A landscape with many valleys, sampled at points; each row gives a point and its height.
From any point a ball rolls to the lowest of the 5 points nearest to it. It stops when none of these is lower. Distance is the straight distance between rows; heights are no part of it.
rebid height 489: [-29  -7   8 -56   8  39 -21 -32  -3   5  -9  -2  53 -28  28 -30  36]
tezu height 403: [  1 -21  12 -50  -1  36 -10 -36  -3   3 -17   7  34  -1  28  -7  23]
Sivus height 574: [-22  16  11 -26   5  31 -19 -14  -6   5  -6   4  37 -29  13 -31  31]
zif height 579: [ 14 -16  15 -18  -3  28 -11 -12  28  18   1  12   4  -2  -8  11  -2]
Soki height 517: [-24  53  -7  46  -4   8   8  34  21  -3  16  -9  -1 -39  21 -39  14]
zadon height 785: [  2  14  -9  62  -8 -20  16  24  22  12  18   1 -31   1  10  10  -4]
Fosar height 502: [ 31 -59   0 -65 -10 -10   0 -12  17 -10  -2 -21 -21  45 -32  41 -44]
pali height 629: [ 29 -44 -16 -27   1 -24   7  33  52  20  24 -17 -52  24 -57  54 -57]
fil height 455: [ 29 -42  -8 -34  -7 -15  -3 -10   9  -6   5 -12 -17  36 -35  35 -39]
zopu height 541: [ 29 -42 -16 -59  -3 -21   9 -27  -4 -27 -19 -26  -8  59 -29  28 -32]
lar height 537: [ 27 -52  20 -41  -7  22  -9  -4  41  19   6   1 -19  12 -24  33 -30]
mukim height 243: [ -8  18   5  15   2  25 -10   7  58  25  20  -9   4 -42 -17 -18   1]
nite height 493: [-20  18   8  -6   1  31 -25  -7  35  21  13 -11  26 -44  -4 -34  11]
buril height 623: [ -7  23  -1  33   2 -15   6   4 -47  -8  -6  17   1   3   9   2   2]
vurut height 524: [ -8 -12  12 -41   1  38 -25 -27  32  21   3  -8  37 -30   5 -24  14]
Mezug height 401: [-18  14  -2  14  10 -20   8  -3 -83 -32 -16  22  13  13  12  -5  15]
Vumo height 666: [ 32 -16 -27 -42  -1 -33  15 -35 -35 -38 -32 -14   8  64 -18  14 -13]
vago height 583: [  6  28 -36  34   9 -68  18   2 -66 -31 -21   2  -5  27  -9   8   2]
Pab height 518: [-23  40   2  48   2 -16  14  24 -49 -19  -4  14 -12  -8  27 -15  20]
pupi height 866: [  7  11  -1  46  -3  -9  12  14  12  20  11   7 -16  -1  -2  11  -5]
divu height 217: [-27  54  -4  47  -1   1  11  38 -15 -14   3   2  -8 -34  33 -36  24]
bur height 593: [ 23 -45  12 -14  -1   0  -2  25  56  32  26  -4 -45   8 -39  45 -43]
rebur height 503: [ 27 -61  11 -56 -13   7  -3 -13  24   5  -2  -8 -10  33 -15  38 -36]
firuk height 628: [ 20   0 -25   6   5 -46  11 -14 -30 -19 -12  -4  -4  36 -25  21 -14]
Rizub height 393: [ -3  27 -17  59  -2 -51  20  16 -40 -13  -2   5 -21   8  14   1   1]
Bubul height 232: [-18  13  14  -2   9   6   2  -6 -58 -16 -14  26  18   1  19 -10  26]
muvo height 507: [-16  26  11  12   2  13   0   8 -31  -4  -8  14  12 -14  16 -16  26]
Limag height 420: [-36  29  16   1  13  13  -1   7 -73 -30 -18  19  20  -9  31 -32  48]
mor height 520: [-38  51   2  21   4  14  -5  27 -21 -17   4  -2  11 -40  23 -50  38]
vub height 226: [  3  24 -33  68 -10 -75  24  20  -5 -13   6  -2 -36  24   8   8  -6]
Kaza height 488: [ 23 -70   8 -69  -9  12   2 -31  10  -1 -14 -17   7  39   8  26 -30]
kilaf height 896: [ 11 -11  -3  39  -1 -15   7  17  23  18  13   3 -32   8 -20  25 -19]
zir height 542: [-39  41   8   4  11  19  -9  16 -53 -25  -6   8  18 -29  22 -45  51]
turi height 96: [  4  -9  14 -18   1  14  -1 -19 -21  -1 -11  18  23   8  14   2  11]
niruf height 718: [  6  17  -7  47  -3 -22  12   9  -7   6   8  12 -17   8  -1   7  -6]
bofi height 564: [-25  41  -2  31  -1  20  -7  20  35  12  22 -15  10 -46   8 -39   9]
lig height 378: [ 16 -39  13 -39  -7  18  -6 -31  -2   3 -15   9  18  20  10  13  -7]
rutof height 437: [-36  61 -14  52  -3   4   6  50   1 -27  11  -9  -7 -41  42 -53  26]
Gimam height 681: [-26  33   9   2   6  23 -10   1  -1   4   6   0  22 -37   9 -36  24]
sitim height 405: [  3 -11  16 -20   4  37 -22  -9  57  32   9  -8  13 -34 -14  -8   2]
gul height 451: [ 19 -55  20 -59  -2  36  -6 -30  20   9 -14  -5  14  14  14  19  -6]
sesi height 859: [ 14 -13  -8  18   1 -22   1  -1  -7   4   1   4 -15  21 -23  25 -18]
Riz height 635: [ -6  37  -7  63  -5 -20  17  27   1   1  10   8 -19  -7  27  -5   4]
nif height 41: [ 14 -28  -1 -21  -9  -7  -2 -25 -24  -5  -8   9   7  27  -5  18 -17]
koro height 233: [  8 -14  16  -9   3  35 -17   1  89  36  26 -12  -9 -39 -32   0 -13]
lilu height 513: [  3  15 -24   4   6 -50  13 -18 -76 -41 -29   7  10  34  -9   5   5]
vor height 505: [  0 -43   9 -69   3  47 -23 -37  38  24 -12 -16  43 -26  24  -9  14]
Sel height 726: [ 21 -17 -24  19   2 -42   6  12  14   6   6 -12 -39  31 -40  36 -29]
ref height 693: [ -4  24   8  21  -1  15   0   8  18  12   8   8   6 -21   1 -12  10]
tade height 926: [ 14  -3   9  29   0  10   1  12  46  29  18   4 -23  -5 -20  17 -18]

Two balls start at each pair of points below. Name the first point that both come to, or write never.
zir and buril -> never
Fosar and Kaza -> nif
ref and tezu -> never
Gimam and vurut -> koro
vor and muvo -> turi

For each start below, name the point where the ball stops.
lar -> nif
lilu -> nif
rebid -> nif
zif -> nif
